Each row is a point on a tangle of strands that fork, close into loops and nearly touch. The rows are in no order.
Points whose rows are less than 91.3 apart are linked; no others are. Some points are linked to none.
ribuf: [34,-28,9,1,-26,-27,5,1,3,-25,12,0,7,-7,24,43,-40,43,11,3,-20,-35,-2,-16]
sedam: [34,-6,-15,-27,-41,45,-4,-6,22,-37,-1,29,24,-4,5,-12,49,-4,4,-12,14,-44,-11,-24]
nok: [25,-7,-15,-30,33,27,-5,0,36,-15,38,-11,-30,-7,46,-30,-13,-20,8,50,44,-17,-10,-4]
vek: [17,22,-10,5,3,29,12,-13,1,32,14,1,-63,-2,8,-1,-2,34,36,7,-8,-74,-18,-38]
ferif: [43,-4,31,-24,-16,-2,55,5,3,-8,11,-10,-30,2,6,39,-2,39,-4,1,16,-13,-19,-27]
Nir: [-54,-29,-8,43,-5,-45,-14,30,-2,-34,9,23,2,9,9,7,-28,2,-58,16,-11,8,-1,-23]
vitu: [11,24,-30,6,-28,35,-26,-17,-15,14,-34,29,25,25,-4,-8,45,-16,48,-30,-34,-19,13,5]
tiv: [25,17,-17,10,1,28,-26,-25,16,29,-16,21,-39,3,34,3,1,-7,32,0,-20,-71,6,-34]
zadif: [-18,-1,20,-1,44,-4,6,-9,-8,58,-7,-19,7,-22,15,8,-15,-1,25,31,12,58,3,28]
bereb: [11,-24,-14,-13,-40,7,-29,-7,20,-32,-24,23,35,-10,5,3,31,-9,-7,2,2,-13,5,-11]
zibe: [24,6,7,-16,-11,47,54,-8,-12,9,28,8,-17,13,-34,6,26,52,17,-8,19,-35,-35,-28]
repi: [-49,-19,-40,28,-10,-17,-41,25,-10,-45,-9,42,54,12,-15,-19,14,-10,-15,-1,-18,12,2,12]
Pesuk: [9,38,-10,-17,13,50,-4,-21,-11,32,19,18,-47,7,-20,-24,16,22,46,18,-7,-50,-41,-21]
numup: [21,-13,16,-36,12,-41,-1,-15,39,-17,-6,-37,7,-7,1,25,-18,-29,-64,15,16,36,2,-20]
kekit: [-71,9,-41,24,23,-26,-15,32,-16,-39,11,21,37,3,-28,-20,10,-14,-30,-18,-17,16,1,13]
linoz: [-31,0,13,19,62,-21,8,13,-47,17,19,-1,29,-7,9,-14,-31,-7,27,0,-15,33,12,51]
beg: [-20,9,-6,31,22,-19,-4,-10,-46,18,4,-31,-20,11,-15,3,-24,8,44,-26,-33,-14,13,37]
bege: [1,-25,0,19,-13,-36,-1,21,-29,-39,18,18,10,8,16,18,-44,40,9,-18,-35,-33,14,8]
Gukos: [9,-4,11,-25,10,4,3,-6,-20,37,-6,28,-18,-7,8,19,-6,51,50,44,-7,9,-32,-14]
fur: [-51,-23,2,52,-3,-43,-30,16,-3,-5,-2,19,-9,-8,15,2,-38,1,-42,2,-17,-13,16,1]
peg: [4,0,16,-27,-11,-16,4,-12,40,-9,-13,-42,-20,-23,12,16,7,-20,-66,2,36,30,1,-19]
Katur: [-17,20,-8,4,-32,22,-8,7,-6,39,-51,5,1,-19,8,-9,50,-15,26,-3,13,32,18,12]
ket: [26,9,1,-49,-8,41,33,-5,33,-35,15,-41,28,-7,-22,-33,42,-35,-44,-17,42,32,-6,-16]
Danef: [13,-13,-11,-5,-53,19,25,6,-16,-23,-6,13,29,8,-31,10,48,30,12,-27,5,-17,-3,10]
nev: [-56,16,-14,28,-9,-20,-11,26,-29,17,-16,-6,4,-12,-7,-14,19,-18,0,-29,1,31,31,40]
daf: [2,9,-3,15,-20,7,-27,-14,37,11,-5,4,-19,-27,27,16,-8,-10,-6,2,-4,-64,8,-22]
Gid: [-69,15,-16,14,27,-24,-8,33,-31,-7,-1,21,27,-17,-6,-28,9,-17,-14,-28,-7,30,20,29]
zipus: [12,-52,-7,-15,-18,-9,-47,-13,17,-27,-24,35,49,-14,27,-2,13,-18,-12,24,1,3,10,-15]
gevuz: [-19,-10,-18,21,-35,-20,-16,6,22,-34,2,-9,22,12,-31,21,10,-7,-50,0,-9,0,-12,-4]
Vavi: [-1,-7,24,23,-18,-39,-10,0,25,1,5,-28,-26,-7,16,43,-54,9,-39,-1,-20,-18,9,-16]
nuse: [19,6,6,-20,7,-1,33,-8,-28,20,14,6,-14,8,-19,23,-4,58,47,21,-13,9,-33,2]
til: [16,-60,15,-5,-6,-50,-8,-3,2,-52,15,2,39,-2,17,27,-48,17,-31,24,-14,11,-9,-5]
Vot: [29,7,17,-4,-12,9,55,0,-16,9,16,-22,-33,17,-26,32,1,52,14,-15,-2,-6,-14,-9]
viko: [25,-2,-15,-24,-24,59,-2,0,31,-46,14,7,5,-1,23,-35,37,-27,2,2,39,-39,-5,-21]
Lubi: [-11,29,-7,-18,-2,59,19,10,17,32,6,-1,-52,-18,13,-42,40,-9,11,24,53,13,-17,-18]
lek: [1,26,30,11,3,-47,20,15,-5,8,-11,-34,-46,26,-20,25,-51,-2,-23,-37,-21,19,13,13]
vute: [-16,-23,-21,-14,-21,-7,-38,-2,34,-11,-26,-16,45,-33,-6,-18,37,-27,-36,24,22,48,7,-13]
sagag: [3,4,9,-14,37,12,-15,-18,29,46,-5,-15,14,-36,24,1,-4,-22,14,31,18,19,6,5]
kegu: [4,40,6,16,-13,9,8,-23,36,16,6,-49,-20,6,-46,11,7,-16,-39,-43,-13,-30,3,0]
tuzin: [-2,-8,-2,22,-43,-8,35,22,-43,-25,2,6,-7,19,-29,10,26,39,10,-47,-6,-19,17,21]
Mebub: [-2,11,16,20,38,-36,-15,-4,18,17,15,-34,23,5,-15,15,-55,-16,-13,-3,-23,22,7,33]
laki: [39,-47,12,-21,6,-20,-10,-20,16,-27,8,2,35,-22,38,32,-40,16,-4,30,-3,-19,-5,-11]
zagel: [-10,14,3,32,-6,-21,27,-5,-44,8,5,-39,-48,27,-34,7,-7,30,32,-41,-27,-16,16,21]
butak: [-25,-3,-9,-4,-28,5,-21,13,-12,15,-50,19,31,-17,17,-24,48,-20,14,-4,12,57,27,15]
vevu: [36,-31,13,-28,22,7,-2,-17,21,4,5,11,11,-29,53,12,-27,5,23,39,6,-21,-8,-29]
gil: [-1,-5,1,28,7,-4,-15,-4,-35,48,-34,31,-19,13,23,5,-8,13,51,9,-27,-14,15,-2]
niv: [40,14,25,-41,10,17,62,-7,25,-11,19,-25,-30,11,-3,14,-1,3,-21,1,38,11,-18,-24]
supom: [-4,-4,-29,15,2,-13,-30,-3,-13,-25,8,8,49,12,-29,1,-6,-4,32,-15,-38,-23,9,41]
lede: [-29,3,8,-2,50,-51,8,26,-17,-34,26,5,29,19,-15,-7,-43,-11,-31,-16,-28,36,5,28]
gaso: [-10,-17,27,40,37,-5,-3,-4,-55,40,-18,34,2,0,32,-13,-45,11,46,12,-32,2,12,19]
sog: [-35,-20,-10,17,-19,-15,-40,22,-20,-17,-31,51,41,6,20,-24,24,-19,-4,-7,-2,26,29,12]
lon: [38,-32,25,-12,30,11,-8,-26,0,24,-13,38,21,-12,53,12,-35,18,48,46,-14,-12,-12,-24]
zuz: [0,3,3,-30,6,14,10,-7,39,8,-8,-36,-24,-41,30,0,24,-17,-29,10,50,22,8,-15]
tula: [20,38,16,-8,7,23,34,-11,35,12,12,-43,-9,12,-45,9,9,-19,-22,-33,6,-4,-2,5]
tafa: [12,-6,-16,-37,-12,10,-16,-11,43,-34,-2,-35,42,-24,-16,-14,40,-26,-39,7,21,22,-9,-19]
bov: [-37,4,-27,18,-1,-22,7,26,-61,-28,-2,20,-2,4,-17,-11,13,21,19,-49,-22,-23,19,28]
raten: [44,-11,-5,-47,35,12,16,-9,35,-40,39,-26,-6,-7,37,-3,-16,-13,-17,25,35,-17,-15,-12]
vopok: [4,6,11,23,-19,-17,-8,-5,33,19,0,-23,-38,-23,18,32,-26,7,-20,-4,-14,-47,7,-15]
zot: [-6,38,-8,-11,-10,48,16,2,33,16,2,-33,-15,-28,5,-21,43,-27,-11,-4,44,7,2,-15]
pageg: [-44,-3,13,14,-3,-37,-11,11,12,22,-17,-22,-17,-23,15,18,-10,-10,-42,2,16,48,24,14]
zul: [11,18,-11,-21,29,32,-17,-10,32,22,4,3,-8,-24,30,-14,10,-28,20,29,22,-14,-6,-8]
gavo: [-16,13,-36,25,-22,3,-34,-1,-23,-10,-18,10,42,15,-32,-15,24,-22,28,-28,-28,-16,19,36]
non: [-39,7,-1,48,32,-23,-33,-5,-42,23,-14,3,1,3,2,-25,-28,-23,24,-23,-33,-23,31,27]
mige: [27,-9,-14,-18,-8,64,22,2,18,-32,52,-8,-8,23,15,-52,20,-16,1,16,61,-12,-14,-11]
Kinu: [24,-1,14,-30,7,27,48,5,23,-11,33,-30,-65,0,25,-23,2,-6,-36,16,71,7,-12,-31]
sove: [4,9,-22,-2,12,6,3,-12,-57,29,3,11,-6,16,-35,7,1,34,66,14,-32,1,-25,31]
mak: [-11,-23,12,28,-1,-22,-27,2,-2,13,-5,12,15,-12,19,12,-22,-2,1,6,-14,-4,21,20]
sor: [-11,25,-1,-4,-14,68,23,11,-7,36,16,23,-59,4,-2,-48,42,16,6,12,58,-12,-26,-34]
rimib: [-5,-12,-3,24,-15,-10,-26,-2,-15,16,-34,40,5,7,21,6,-2,0,29,-12,-22,-20,28,7]
dif: [-2,23,19,23,-1,-43,39,21,-27,15,-2,-35,-62,19,-5,24,-41,34,0,-36,-21,9,12,7]
Kaba: [16,4,-9,-31,-3,39,2,1,3,18,-19,47,-39,-4,49,-9,39,11,26,31,27,-7,-9,-42]
baso: [-2,26,-17,-13,1,31,-8,-16,-45,49,-21,29,-7,7,-25,-8,33,15,57,13,-13,12,-25,7]
tokor: [9,1,14,-25,-3,-13,28,-1,1,-12,-3,-29,9,11,-23,20,15,-4,-17,-16,10,57,4,27]
rof: [-29,11,1,0,52,-32,30,28,-47,-6,21,-4,17,3,-7,-3,-31,8,13,-23,-21,27,14,40]
vinub: [11,32,25,-23,-6,7,38,-3,17,8,-6,-44,3,20,-51,9,19,-28,-26,-38,15,47,0,17]
nog: [25,17,46,-4,-7,-42,21,14,23,-6,-21,-22,-31,28,-32,25,-42,-24,-38,-21,-15,22,-4,7]
Denu: [-5,3,-22,10,9,-16,-36,-4,14,-26,20,-13,68,10,-42,8,-5,-19,-10,-1,-30,12,-2,34]
zalo: [-5,20,12,-41,13,16,-16,-7,-33,64,-7,48,-29,-11,-12,-9,13,43,48,44,-12,10,-46,-11]
zogop: [-6,5,-5,21,-45,-3,-3,-1,19,-11,0,-18,-5,-2,-34,18,14,3,-33,-30,-8,-29,2,-2]
ter: [-12,-52,-11,2,-16,-16,-59,-11,21,-15,-32,14,57,-20,11,-17,22,-27,-33,32,16,42,3,-21]
dit: [-2,-4,0,-1,-5,-15,5,0,-2,5,-4,-12,16,-11,-2,24,5,9,8,-2,0,17,13,29]
lam: [51,-18,9,-62,35,-13,14,-20,35,-36,11,-36,7,-15,21,15,-16,-20,-43,21,23,17,-7,-16]
pip: [-14,-19,34,66,29,-10,-36,-4,-40,31,-28,33,1,7,37,-26,-45,-16,16,-8,-45,-27,31,8]
mabu: [3,-23,-16,21,-2,-31,-17,4,-16,-48,26,14,33,18,-17,13,-32,23,15,-20,-48,-35,7,26]
Pud: [33,-5,-4,-17,-32,50,30,-9,4,-24,13,19,22,4,-18,-6,47,24,27,-12,17,-33,-15,-14]
mos: [-2,-34,6,14,22,-51,-7,14,5,-59,21,2,37,30,1,15,-66,7,-46,15,-32,22,-15,-13]
natis: [45,30,44,-12,3,-14,32,-6,47,-6,4,-30,-44,13,-15,30,-37,-19,-43,-22,-3,-17,-11,-22]
gak: [28,-21,16,-4,36,29,-18,-29,-10,46,-21,56,29,18,43,-1,-14,-3,46,36,-29,1,-5,-15]
nisu: [-11,41,6,-19,-1,43,0,3,-24,45,35,30,-63,3,-30,-53,20,28,13,17,27,-30,-42,-26]
fudus: [13,36,-22,-5,-24,69,0,-10,2,14,-26,19,2,12,-11,-23,59,-15,38,-18,-4,-29,1,-16]
Dola: [-23,13,-1,17,42,-2,-10,-7,-25,49,-4,-17,22,-10,-8,-3,-6,-15,41,13,-5,37,4,49]
Para: [21,-3,2,-10,-5,47,44,7,12,-7,53,-22,-44,23,5,-52,8,-9,-23,16,80,15,-9,-20]
vuvor: [-47,-27,-37,42,-18,-29,-10,20,18,-47,0,6,12,25,-16,13,-6,-18,-66,24,0,29,-13,-24]
Bobeg: [-31,24,-14,30,-43,9,-11,4,-11,23,-37,-4,-14,-13,-16,-5,47,-5,12,-33,3,3,29,19]
biga: [-9,-8,14,-7,15,-50,2,18,6,-45,9,-3,19,28,-24,14,-42,-10,-44,-3,-16,42,-4,10]

A piece is all that can be reached along the links. How many separate loops has the piece of each point below (a circle has one, a figure eight two, a Y none), and how many tips (points with one link)?
vuvor => loops 1, tips 1
laki => loops 0, tips 4
viko => loops 2, tips 2
butak => loops 1, tips 0

A tip is a point with one link. Name the tips that can be reached along the links from each point below, in the order of the rows.
Nir => natis
vopok => Vavi, Denu, gak, fudus
baso => ket, bov

Name the points in between on the shortest way along the links from the first point to the second, in order.
gak / Dola => lon vevu laki til mos biga lede rof linoz
tuzin / ket => Danef Pud sedam bereb zipus ter vute tafa
mos / supom => til laki ribuf bege mabu
nog / Nir => lek dif zagel beg non pip gaso gil rimib mak fur
Pesuk / lede => nisu sor Lubi zot zuz peg numup lam raten nok zul sagag zadif Dola linoz rof
